Each row is a point on a landscape with many peaks, with its height.
From any point a climber steps to the highest of the 3 points nearest to it. It stops when none of these is higher. Distance is the straight distance between rows; heights are no part of it.
k_600 h=5.67: -2, 20, -7, 49, 28, -35, -50, 26, 3, 7, 7, 14, 6, -13, 55, 20, -33, 30, -3, 21, -10, 5
k_393 h=5.87: 26, 11, -21, 28, 4, 20, -14, 70, 29, 8, 3, -30, 41, 10, 46, 26, -6, 23, -11, -19, -65, 34
k_516 h=3.47: 14, -29, 2, -39, 2, 27, 1, -18, -10, -5, -24, 24, -6, 0, -14, -14, 44, 9, -33, -27, 1, -24
k_883 h=6.34: 18, 25, -22, 23, -5, -9, -19, 73, -8, 19, 6, -31, 30, 18, 47, 30, -32, -2, 2, 7, -66, 20
k_884 h=5.30: 15, -37, 4, -41, 6, 7, -8, -28, -14, -5, -9, 20, -2, -2, -16, -7, 37, 13, -36, -15, 15, -28
k_134 h=5.71: 3, 13, -27, 34, -3, 3, -17, 23, 11, 10, 2, -21, 8, -5, 45, 18, -40, 10, 26, 27, -24, 13
k_799 h=1.72: -12, -22, 16, 11, -14, 51, 31, -24, 19, -10, -16, -4, -42, -24, -28, -42, -3, 20, -38, -19, 22, -20
k_948 h=4.21: -2, 19, 34, 37, 28, -75, -26, 1, -1, -4, 13, 26, 26, 10, 12, 34, -16, 11, -18, 18, 26, -8
k_453 h=4.22: 9, -56, -7, -48, 15, 42, -12, -23, -17, 17, -25, 9, -14, -10, 17, -9, 25, 13, -60, -14, -6, -40
k_144 h=0.15: -3, 31, -10, 24, -21, -23, 3, 35, 0, 5, 14, -25, 6, 28, 5, 25, -28, -14, 39, 17, -16, 10
k_568 h=5.72: 1, 11, 20, 12, 20, -51, -24, -19, 13, -29, 23, 36, 18, 1, -8, 12, 14, 21, -21, 10, 29, -11
k_623 h=7.15: 11, -35, 11, -20, 3, 6, -6, -23, 1, -14, -5, 13, -6, 0, -25, -3, 33, 18, -28, -11, 10, -20
k_569 h=4.39: -11, 20, -10, 41, 14, -39, -25, 15, 5, 5, 11, 10, 1, -11, 33, 15, -33, 9, 26, 30, 11, -1
k_447 h=0.88: -2, 15, -11, 19, -7, -24, -4, 27, 8, 7, 13, -6, 7, 23, 4, 23, -27, -14, 35, 21, 1, 19
k_292 h=5.16: -5, -38, 15, -21, 5, 41, 6, -29, -6, 11, -28, 11, -30, -7, -15, -27, 19, 0, -35, -32, -3, -24
k_904 h=2.45: -4, -37, -3, -58, 11, 56, -3, -25, -18, 37, -32, 1, 3, -2, 12, 5, 32, -4, -56, -12, -10, -39
k_515 h=4.53: -3, 18, -25, 24, -4, -13, -5, 39, -3, 9, 4, -21, 6, 10, 31, 25, -35, 2, 34, 28, -28, 8
k_524 h=3.20: 9, -41, 4, -55, 19, 25, -16, -18, -15, 25, -20, 7, 1, -2, 5, 3, 37, 6, -50, -9, -10, -32
k_281 h=2.51: -8, 32, -11, 19, 2, -34, -9, 42, -6, 6, 7, -11, 20, 9, 17, 33, -36, -8, 14, 14, -9, 5
k_874 h=4.10: 12, -33, 7, -51, 12, 2, -11, -18, -17, 0, 0, 17, 5, 11, -32, 0, 39, 4, -44, -12, -5, -21
k_400 h=2.71: 10, 2, 16, -44, -6, -12, 16, -19, -7, -9, 10, 6, 6, 16, -34, 3, 31, -17, 4, -24, 3, 17
k_616 h=5.61: 15, -9, 19, -20, 20, -24, -21, -15, -10, -22, 14, 25, 10, 2, -21, 1, 34, 22, -22, 0, 10, -9
k_605 h=6.95: -8, 17, -26, 43, 19, -8, -39, 24, 19, 4, 7, 3, 10, -23, 69, 12, -34, 39, 15, 23, -21, 14
k_129 h=6.50: 23, 13, -28, 17, -4, 12, -10, 69, 1, 14, 2, -39, 29, 15, 47, 37, -23, -2, 4, -8, -74, 40
k_540 h=2.94: 8, -8, 1, -70, 4, 27, 3, -14, -31, 45, -7, -8, 15, 13, -16, 3, 33, -30, -31, -27, -22, -24
k_581 h=4.65: -13, 4, -19, 14, -6, 33, 31, -7, 4, 6, 5, -24, -13, -12, 1, -26, -25, -21, 42, 10, 18, 20
k_61 h=3.34: 22, -66, -1, -28, 13, 22, -21, -20, -16, 9, -17, 9, 4, -11, 5, 2, 41, 26, -62, -7, 3, -45
k_597 h=5.02: -16, 6, -16, 27, 1, 5, 7, -11, 20, -23, 4, -15, -17, -29, 2, -17, -20, 19, 20, 30, 14, 7
k_704 h=5.97: -6, 2, -9, 12, 8, -13, 0, -11, 11, -22, 2, 5, -14, -13, -3, 0, -13, 17, 16, 21, 28, -6
k_758 h=3.81: -4, 33, 3, 33, 5, -52, -27, 46, -7, 7, 9, -4, 24, 19, 18, 37, -32, 2, 2, 15, -13, -7
k_810 h=3.48: 20, -36, -1, -31, 3, 20, -11, -24, -9, 1, -22, 16, -14, -9, -8, -7, 27, 31, -54, -15, 11, -28
k_311 h=6.59: 0, 35, 8, 8, -6, -63, -6, 34, 5, -9, 19, 16, 19, 24, -10, 41, -3, -13, 10, 16, 11, 3
k_678 h=2.36: 5, 14, 19, -35, -12, -40, 6, -4, 0, -3, 11, 6, 11, 25, -27, 21, 20, -5, 5, -12, 3, -6
k_166 h=2.27: 3, -16, 18, -12, -11, 46, 36, -31, 15, -14, -24, 1, -33, -7, -28, -48, 3, 11, -30, -29, 12, -14
k_179 h=5.06: 5, -14, 8, -19, 2, -12, 11, -31, 5, -26, -3, 21, -6, 1, -25, -17, 20, 11, -11, -8, 21, -5
k_875 h=4.83: -8, 14, -6, 43, 18, -46, -32, -2, 8, -15, 19, 20, 7, 2, 5, 14, -22, 17, -1, 33, 28, -8
k_624 h=2.44: 13, -10, 26, -39, -5, -8, 5, -17, -12, -5, 9, 24, 17, 11, -27, 1, 35, -8, -16, -16, -6, 3
k_390 h=6.02: -3, 12, -19, 31, 2, 9, -12, 5, 15, -5, 1, -22, -16, -31, 36, -1, -43, 26, 37, 33, -10, 12
k_399 h=6.55: 9, -8, 23, -4, 15, -35, -14, -14, 5, -26, 4, 29, 7, -2, -11, 6, 21, 16, -13, 16, 35, -11
k_349 h=5.79: -11, -11, 12, -8, -13, 35, 35, -26, 6, -11, -12, -1, -9, -9, -34, -30, 12, -20, 5, -27, 18, 11
k_450 h=1.52: 2, 24, -12, 39, 6, -25, -16, 36, 3, 1, 9, 7, 16, 4, 31, 24, -35, 10, 19, 30, -12, 4
k_239 h=2.57: 5, -28, 9, -61, 7, 30, -6, -23, -28, 17, -22, 17, -2, 7, -11, 4, 39, -8, -37, -24, -14, -30
k_466 h=3.09: -2, 31, 0, 40, 12, -49, -33, 40, -2, 10, 15, 10, 12, -2, 22, 33, -36, 3, -4, 29, -11, -11
k_570 h=2.85: -5, 13, 3, 4, -13, -27, 4, 6, 6, -17, 19, 3, 6, 24, -13, 14, -5, -10, 22, 15, 13, 10
k_105 h=7.91: -9, 30, 3, 43, 32, -66, -31, 19, -2, 3, 17, 23, 13, -4, 23, 19, -32, 15, -4, 34, 15, -1
k_194 h=4.50: -12, 3, -17, 24, 2, 11, 25, -12, 16, -4, 3, -30, -21, -29, 6, -15, -19, 1, 22, 37, 11, 18
k_206 h=5.35: -23, -10, -14, 15, -14, 28, 22, -26, 14, -17, 0, -6, -33, -15, -33, -28, 4, 13, 3, 0, 26, 4
k_733 h=6.70: 5, 12, -14, 26, 12, 2, -35, 39, 17, 11, 7, -14, 6, -4, 68, 14, -29, 32, 17, 17, -52, 19
k_242 h=2.52: 9, -40, 17, -32, -5, 50, 9, -36, -12, 16, -39, 9, -25, -4, 13, -21, 16, 22, -68, -18, -2, -40
k_971 h=2.95: -13, -3, 34, -36, -10, 43, 24, -20, -16, 11, -25, 0, -11, -2, -17, -34, 34, -43, -8, -55, 4, 15
k_751 h=2.14: 8, -14, 11, -41, 3, -23, -9, -21, -26, -14, 16, 11, 4, 13, -28, 12, 39, 1, -9, -10, -7, -10
k_415 h=5.29: 10, 4, 4, 18, 11, -38, -19, -4, 8, -25, 17, 15, 7, -2, -2, 6, -6, 17, -3, 27, 27, -6
k_713 h=6.03: 14, -10, 27, 8, 21, -34, -21, -17, 6, -28, 25, 37, 9, -9, -5, 0, 14, 19, -30, 6, 25, -17
k_594 h=4.72: 1, 6, 2, 13, 4, -43, -4, -4, -2, -35, 13, 14, -1, -2, 5, 8, -13, 12, 2, 19, 29, -4
k_527 h=3.69: 5, -30, 3, -14, -3, 18, 9, -33, -4, -19, -15, 7, -17, -10, -36, -20, 26, 16, -17, -14, 18, -5
k_45 h=4.74: -12, -20, 13, -53, 7, 54, 4, -24, -15, 22, -37, 0, -15, 1, 0, -22, 36, -16, -34, -41, -13, -14
k_78 h=2.16: -2, -31, 3, -57, 16, 44, 7, -20, -21, 43, -33, -6, 6, 13, -7, -7, 38, -24, -42, -21, -13, -25
k_101 h=4.17: -6, -2, 0, -1, -15, 10, 21, -20, 3, -22, -4, 3, -15, -10, -29, -12, 10, -2, 9, -12, 22, 15
k_535 h=6.35: 5, -4, 21, -23, -6, 26, 31, -7, -10, 3, -5, 5, 3, 9, -27, -17, 29, -41, 11, -46, 6, 18
k_834 h=6.05: 8, 10, -24, 32, -2, 1, -29, 60, 6, 10, 3, -12, 28, 10, 54, 30, -27, 16, -1, 1, -61, 22
k_165 h=5.85: -18, 6, 37, -5, -5, 42, 33, -19, -2, 1, -19, -7, 0, -17, -34, -49, 19, -47, 11, -39, 17, 13
k_951 h=3.60: 0, 16, -27, 35, -8, -7, 5, 41, -1, 16, 10, -27, 7, 17, 30, 19, -25, -4, 30, 14, -19, 26
k_6 h=5.93: -7, 5, 20, -2, -12, 36, 40, -21, 7, -3, -5, -6, -17, -24, -34, -42, 4, -40, 22, -40, 27, 10
k_97 h=6.06: -5, 0, 8, -22, -1, 17, 26, -17, -1, -5, -8, 7, -14, 9, -29, -22, 31, -24, 9, -35, 8, 12
k_873 h=5.68: -13, 16, -24, 26, -9, 4, -4, 8, 10, 2, -1, -18, -6, -14, 27, -5, -31, 7, 49, 28, -2, 9
k_49 h=3.71: 17, -39, 4, -14, 21, 1, -9, -32, -1, -31, -3, 28, -7, -9, -7, -10, 34, 39, -37, -12, 20, -28
k_629 h=6.75: -4, 27, 5, 24, 2, -48, -27, 36, -2, 11, 16, 6, 16, 18, -1, 37, -28, -2, 10, 31, 2, -6
k_649 h=2.31: -6, 33, -6, 34, 17, -43, -38, 39, 0, 4, 16, 5, 11, 3, 35, 31, -34, 11, 5, 30, -13, -5
k_990 h=4.62: -3, 28, -10, 35, 5, -30, -37, 64, 1, 9, 15, -6, 24, 5, 30, 36, -39, 6, -1, 13, -47, 5
k_82 h=5.39: -3, 9, -3, 22, -5, -14, 2, -9, 17, -29, 24, -7, 4, -3, -11, -1, -14, 7, 23, 18, 27, 7
k_787 h=3.85: 13, -25, -2, -58, 7, 6, -3, -23, -9, -6, -10, 22, -3, -4, -6, 3, 48, 11, -34, -5, -12, -17
k_520 h=7.82: -6, 30, 22, 13, 1, -72, -12, 32, 2, -7, 26, 16, 17, 19, -7, 34, -7, -6, 12, 11, 17, -14
k_529 h=4.34: -9, 5, -18, 35, 0, 26, 20, -22, 12, -6, -11, -19, -24, -35, -8, -27, -17, 6, 18, 19, 19, 10
k_237 h=2.83: 3, -10, 19, -41, -8, 46, 18, -23, -1, 4, -35, 14, -19, -4, -21, -26, 29, -16, -19, -36, 5, -3
k_256 h=3.25: 2, -55, 20, -47, 8, 59, -1, -32, -7, 26, -35, -4, -16, -6, 13, -21, 18, 16, -61, -19, -7, -41
k_532 h=0.76: 0, -32, 15, 4, -8, 31, 23, -21, 15, -23, -13, 8, -24, -17, -24, -38, 20, 18, -31, -19, 26, -17
k_225 h=3.00: 5, -18, 8, -81, 10, 21, 5, -19, -20, 26, -8, 7, 5, 11, -33, 3, 49, -28, -16, -29, -25, -13
k_641 h=6.33: -12, -7, 8, -12, -13, 42, 38, -19, 1, -4, -18, 3, -16, -13, -26, -39, 17, -28, 1, -50, 8, 7
k_21 h=3.83: -1, 6, -6, 11, 1, -33, 3, -5, 8, -30, 0, 11, 6, 6, -6, 11, -10, 4, 15, 16, 11, -1
k_69 h=6.39: -1, 15, -19, 46, 16, -11, -40, 32, 13, 15, 12, 7, 11, -21, 62, 12, -37, 22, 0, 20, -35, 10
k_778 h=6.78: 4, -43, 7, -44, -3, 40, -3, -27, -18, 12, -33, -3, -13, 1, -3, -14, 27, 7, -40, -17, -4, -28
k_815 h=4.87: -1, 16, -17, 34, 7, -22, -16, 3, 4, -6, 6, 2, -10, -10, 28, -1, -37, 21, 20, 33, 4, 2
k_755 h=2.34: -8, 20, -18, 16, -21, -10, 12, 9, -4, 8, 10, -24, 1, 9, 12, 12, -26, -24, 44, 6, -4, 30
k_212 h=1.25: 1, -35, 10, -11, -8, 19, 4, -35, 6, -22, -12, 22, -29, -6, -21, -31, 18, 21, -32, -14, 19, -25
k_391 h=3.11: -9, -12, 10, -14, -18, 31, 27, -17, 5, -7, -27, 6, -23, -12, -28, -34, 18, 4, -21, -26, 6, -3
k_958 h=2.17: -12, 23, -22, 25, -15, 6, 8, 17, 0, 8, 7, -19, -4, 2, 7, 22, -26, -12, 39, 26, -2, 23
k_689 h=3.99: 21, -38, 8, -16, 12, -8, -23, -20, -8, -14, 10, 32, 9, -11, -10, 1, 36, 28, -47, 1, 14, -24
k_381 h=3.30: -1, -54, -12, -43, 7, 53, -23, -29, -23, 32, -36, -10, -6, -11, 46, 8, -1, 9, -73, 2, 23, -61
k_90 h=5.82: -3, 26, 25, 17, 7, -62, -28, 23, 3, -2, 17, 17, 20, 7, -1, 28, -13, 7, -1, 19, 25, -9
k_374 h=5.52: -11, 3, -7, 7, -15, 14, 46, -11, -1, -5, 5, -21, -2, -4, -22, -28, 0, -39, 38, -10, 15, 22
k_706 h=2.53: 12, -36, -6, -61, 4, 35, -6, -28, -26, 20, -16, 0, 5, 1, -9, 5, 36, -5, -47, -15, -17, -29
k_130 h=2.49: 14, 11, 19, -38, -13, -28, 9, 0, -10, -6, 23, 13, 19, 22, -33, 18, 28, -17, 8, -13, 1, 6
k_219 h=5.07: -2, -27, 18, -53, 1, 49, 8, -26, -17, 33, -43, -2, -21, 6, -3, -35, 28, 2, -40, -35, -6, -24
k_952 h=4.69: -7, 9, -20, 46, 26, -25, -31, 7, 15, -1, 8, 4, -5, -15, 37, 6, -39, 27, 14, 43, 1, 3
k_844 h=3.49: 3, -23, 18, -38, -6, 27, 11, -30, -12, 1, -20, 10, -8, 9, -24, -18, 40, -8, -17, -36, 1, -12
k_157 h=7.62: 7, 23, -28, 21, -4, -16, -25, 60, -7, 19, 11, -17, 33, 13, 44, 43, -31, 10, 7, 14, -56, 15
k_429 h=5.24: 16, -19, 7, -27, -1, 10, 2, -28, -7, -16, -6, 23, 1, 4, -27, -12, 38, -3, -11, -22, 6, -11
k_50 h=3.54: -7, 17, 31, 28, 45, -74, -25, 9, 11, -5, 14, 29, 19, 8, 4, 32, -17, 24, -24, 23, 29, -9
k_59 h=4.29: -13, 33, -18, 58, 19, -31, -42, 50, -1, 4, 15, 14, 21, -3, 42, 25, -34, 23, 5, 16, -28, 3
k_148 h=3.41: -5, 33, -10, 17, -13, -49, -9, 35, -8, 14, 10, -12, 12, 25, -2, 27, -30, -14, 18, 17, -3, -4
k_946 h=4.61: -5, 7, -7, 11, -12, -3, 27, -3, 3, -5, 14, -15, -10, 5, -13, -1, -4, -19, 40, 3, 14, 18
k_354 h=3.08: -2, 7, -6, -2, -5, -14, 18, -8, 2, -22, 7, 3, 0, 5, -31, -10, 18, -11, 12, -5, 10, 6
k_278 h=1.64: 4, 22, 5, -2, -15, -26, 19, 0, -8, 2, 14, -13, 4, 20, -20, 15, -3, -33, 35, 8, 11, 10
k_765 h=7.00: 3, -39, 24, -31, -2, 44, 8, -34, -5, 8, -32, 8, -28, -1, 0, -39, 23, 9, -39, -30, 0, -19
k_739 h=2.15: 5, 13, 3, -15, -26, -29, 12, -4, 2, -11, 17, 10, 9, 17, -25, 13, 7, -22, 27, -2, 14, 10
k_585 h=6.53: 3, -3, 1, -3, -4, -6, 6, -32, 11, -31, 2, 11, -17, -5, -29, -14, 20, 19, -3, 14, 23, -17
k_185 h=6.68: 2, 14, -24, 34, 13, 2, -36, 18, 13, -1, 10, -5, 6, -27, 51, 6, -41, 36, 26, 33, -22, 13
k_648 h=4.58: 1, 16, -29, 26, -9, -12, -7, 28, -4, 19, 0, -32, 13, 4, 33, 12, -30, -3, 42, 22, -31, 22
k_776 h=1.68: 0, 13, -11, 22, -15, 14, 5, 9, 11, 14, 8, -32, -5, -10, 25, 4, -24, -14, 49, 14, -21, 24
k_465 h=4.16: 15, -41, 9, -43, 15, 18, -13, -26, -18, -2, -8, 17, 0, -3, -6, -9, 40, 22, -47, -26, -6, -33
k_934 h=5.46: -10, 4, -16, 23, -6, 7, 5, -15, 10, -18, -2, -3, -19, -18, -16, -8, -9, 18, 20, 28, 22, 4
k_737 h=5.18: 7, 30, -12, 38, 12, -7, -39, 57, 16, 4, 2, 2, 16, -2, 62, 30, -33, 30, 7, 14, -56, 28
k_575 h=1.78: -18, -14, 14, 6, -12, 57, 43, -20, 12, -7, -23, -4, -24, -26, -34, -50, 4, -19, -10, -16, 24, 3
k_473 h=6.30: 2, 15, -24, 31, -6, 7, -12, 8, 20, 9, 0, -24, -6, -13, 48, 6, -28, 27, 28, 30, -27, 20
k_804 h=1.90: -16, -17, 17, 7, -9, 58, 36, -18, 9, -11, -22, -15, -33, -25, -22, -58, 6, 1, -23, -32, 19, -3
k_394 h=7.43: -27, 0, -5, 17, -9, 30, 35, -20, 16, -5, -1, -14, -21, -23, -20, -35, 2, -8, 16, -10, 17, 17
k_502 h=2.99: 3, -9, 11, -58, 4, 14, 12, -18, -19, 14, -8, 9, -3, 4, -33, -5, 53, -12, -16, -32, -7, -5
k_694 h=3.97: -8, 11, -9, 14, -10, 26, 42, 0, 0, 16, 6, -52, 7, -14, 12, -15, -28, -42, 44, 0, 1, 24
k_448 h=5.49: -13, 10, -5, 11, -13, 17, 42, -21, -1, 4, 6, -28, -17, -5, -12, -21, -19, -32, 32, -8, 20, 28
k_627 h=4.70: -6, 13, -13, 36, 8, -21, -27, -15, 10, -9, 1, 11, -9, -23, 23, -10, -20, 26, 21, 43, 19, 0
k_71 h=5.92: -5, 36, -19, 34, -5, -28, -29, 69, 1, 22, 10, -10, 23, 12, 23, 50, -24, 0, 9, 15, -41, 4
k_761 h=6.22: -19, 6, -2, 11, -10, 26, 31, -21, 0, -4, -2, -16, -17, -10, -24, -25, -4, -20, 32, -6, 20, 17
k_384 h=5.65: -11, 2, -10, 7, -11, 2, 15, -14, 12, -12, 0, -6, -14, 3, -18, -7, -5, 3, 28, 19, 19, 10
k_438 h=3.15: 1, 13, -22, 35, -4, -21, -21, 37, 5, 14, 15, -2, 9, 6, 39, 21, -30, 2, 14, 21, -37, 14
k_509 h=3.40: -9, 10, 2, -17, -13, 3, 35, -18, -3, -9, 5, -7, 0, 3, -32, -4, 12, -34, 27, -17, 8, 12
k_402 h=5.83: -11, 21, 4, 6, -4, 19, 54, -12, -2, 7, 5, -23, -8, -11, -20, -41, -6, -45, 36, -16, 24, 23
k_64 h=7.46: 16, 12, -17, 20, 3, 7, -17, 64, 7, 19, 7, -26, 31, 7, 44, 34, -23, 14, -5, 9, -68, 29
k_639 h=2.21: 7, 4, 15, -4, 8, -50, -4, -2, -7, -19, 19, 18, 16, 18, -23, 17, 3, 5, 7, 6, 14, -9
k_458 h=4.30: 23, 2, -21, 23, 5, 18, -30, 51, 28, 2, 3, -12, 36, -9, 71, 33, -19, 25, -2, 0, -53, 39
k_553 h=5.70: -6, -1, -2, 32, 20, -22, -17, -12, 17, -24, 12, 17, -3, -16, 1, -2, -10, 32, 9, 18, 38, -12
k_443 h=5.00: 19, 21, -28, 18, -15, -19, -9, 57, -13, 18, 17, -29, 17, 24, 29, 24, -34, -8, 15, 8, -44, 14
k_387 h=4.48: 16, 16, -18, 25, -8, 2, -7, 48, 0, 15, 7, -29, 26, 9, 42, 22, -31, -3, 33, 1, -56, 31
k_24 h=5.59: 17, 6, -22, 18, -6, 11, -13, 46, 21, 10, 3, -36, 18, 3, 56, 21, -31, 15, 21, 15, -55, 32
k_22 h=4.28: -3, 26, 16, 27, 7, -57, -15, 17, 0, -13, 16, 23, 9, 11, 4, 18, -21, 14, -1, 27, 19, -6
k_365 h=6.76: -8, 1, 16, -9, -9, 27, 25, -14, 0, -2, -3, -6, -3, -4, -28, -37, 24, -33, 8, -42, 6, 16
k_998 h=3.12: 1, -11, 19, -47, 1, 27, 12, -20, -15, 12, -22, 7, -5, 7, -33, -19, 36, -23, -8, -46, -2, 6
k_697 h=3.10: 5, -21, 14, -57, 3, 25, 12, -31, -16, 26, -16, 14, -5, 9, -26, -14, 47, -23, -20, -34, -12, -13
k_494 h=3.19: 4, 1, 2, -14, -13, -4, 17, -15, -8, -5, 4, -2, 8, 12, -30, -3, 14, -15, 16, -14, 10, 11
k_999 h=2.11: -1, 26, 9, -4, -17, -41, -9, 10, 8, -2, 22, 7, 9, 33, -9, 12, -6, -18, 21, 10, 13, 5
k_997 h=3.61: -9, -14, -5, 22, -1, 22, 10, -24, 14, -28, 2, 6, -36, -20, -21, -26, -6, 23, -11, 15, 22, -5
k_932 h=1.79: -3, 24, -12, 14, -6, -28, -3, 7, 2, -8, 16, 5, 0, 14, 11, 22, -21, -7, 34, 22, 13, 5
k_379 h=5.76: -9, 6, -8, 12, -19, 21, 27, -17, 5, -8, 6, -10, -19, -16, -21, -15, -7, 0, 28, -4, 22, 19
k_731 h=3.51: 2, -61, -2, -41, 2, 62, -18, -29, -14, 34, -33, -1, -1, -12, 27, -2, 21, 0, -66, -3, 4, -58
k_803 h=6.72: 0, -5, -2, 4, -1, -4, 11, -22, 5, -18, 7, 10, 0, 5, -8, -17, -5, 8, 12, 10, 27, 0
k_406 h=7.19: 12, -18, 12, -2, 4, -24, -6, -23, 15, -35, 6, 24, 2, -1, -17, -7, 16, 18, -13, 13, 32, -15
k_389 h=3.82: -4, 13, 0, -10, -16, -11, 35, -10, -2, -2, 16, -7, -4, 20, -28, -10, 7, -28, 40, -11, 6, 19
k_54 h=1.71: 4, 18, -18, 21, -6, 7, 14, 29, 2, 25, 14, -47, 4, 4, 30, 1, -32, -26, 45, 0, -29, 34
k_942 h=2.28: 7, 25, 2, 3, -19, -45, 1, 25, 9, 7, 27, -5, 15, 34, -7, 26, -19, -26, 24, 15, 8, 8
k_336 h=5.21: -9, 8, -26, 23, -4, -4, -9, -2, 11, -10, 11, -2, -11, -5, 10, 7, -26, 5, 31, 45, 4, 7
k_258 h=1.89: -7, -21, 33, -22, -16, 53, 29, -19, 6, 3, -33, -13, -24, -15, -30, -48, 22, -13, -35, -36, 9, -13
k_507 h=3.84: -7, 19, 2, 27, 14, -29, -21, 19, -1, 1, 22, 22, 12, -3, 12, 12, -23, 17, 6, 31, 12, -9
k_383 h=4.27: 16, -40, 9, -44, 12, 1, -18, -22, -17, -17, 2, 35, 5, 5, -21, 4, 46, 25, -38, -7, 0, -26
k_572 h=3.01: -1, -19, 21, -57, 8, 44, 4, -13, -26, 35, -28, 0, -2, 5, -27, -25, 37, -39, -18, -48, -12, -6
k_559 h=3.98: -5, 25, -15, 5, -14, -2, 34, 3, -7, -5, 11, -21, 6, 5, -15, 1, -15, -35, 44, -5, 20, 27
k_150 h=3.95: -5, 43, 19, 23, -11, -60, -15, 54, 4, 14, 19, -12, 23, 17, 5, 40, -22, -8, 8, 19, 1, -2
k_970 h=3.73: -4, 45, 15, 30, 1, -52, -16, 73, -8, 17, 18, 0, 9, 22, 10, 50, -34, -14, 3, 12, -25, -1
k_632 h=4.12: 4, -9, 2, -23, -1, 15, 19, -25, 5, -16, -10, 20, -4, -1, -31, -10, 33, -8, -3, -17, 7, 2
k_41 h=3.65: 0, -30, 18, -35, 0, 42, 10, -35, 0, 5, -33, 13, -20, -3, -21, -21, 42, -2, -28, -33, -2, -16
k_377 h=3.66: 2, 20, 14, 17, 4, -61, -13, 2, 6, -14, 19, 20, 21, 21, -11, 20, -1, 5, -2, 22, 19, -2
k_858 h=7.86: 2, -20, 0, 12, 14, -15, -2, -27, 0, -25, 8, 20, -10, -8, -15, -13, 6, 22, -10, 21, 27, -11
k_606 h=6.28: -14, 7, 11, 1, -8, 32, 39, -13, -3, 1, -6, -16, -9, -17, -33, -41, 18, -44, 14, -24, 21, 25
k_410 h=4.68: -4, -4, 15, -22, -7, 15, 22, -30, -3, -10, -12, 7, -16, 5, -34, -25, 28, -2, -7, -38, 11, -6
k_622 h=2.72: -8, 20, -20, 23, -15, -10, 7, 18, 1, 16, 14, -25, 7, 6, 22, 19, -34, -21, 38, 9, -8, 25
k_539 h=1.94: -8, 9, -20, 20, -9, 14, 15, 13, 3, 15, 8, -39, -8, 3, 24, 1, -28, -23, 50, 17, -10, 27

For each start below, name the point where the climber stops.
k_438 => k_605
k_54 => k_605
k_958 => k_605
k_515 => k_605
k_799 => k_365
k_804 => k_365
k_532 => k_365
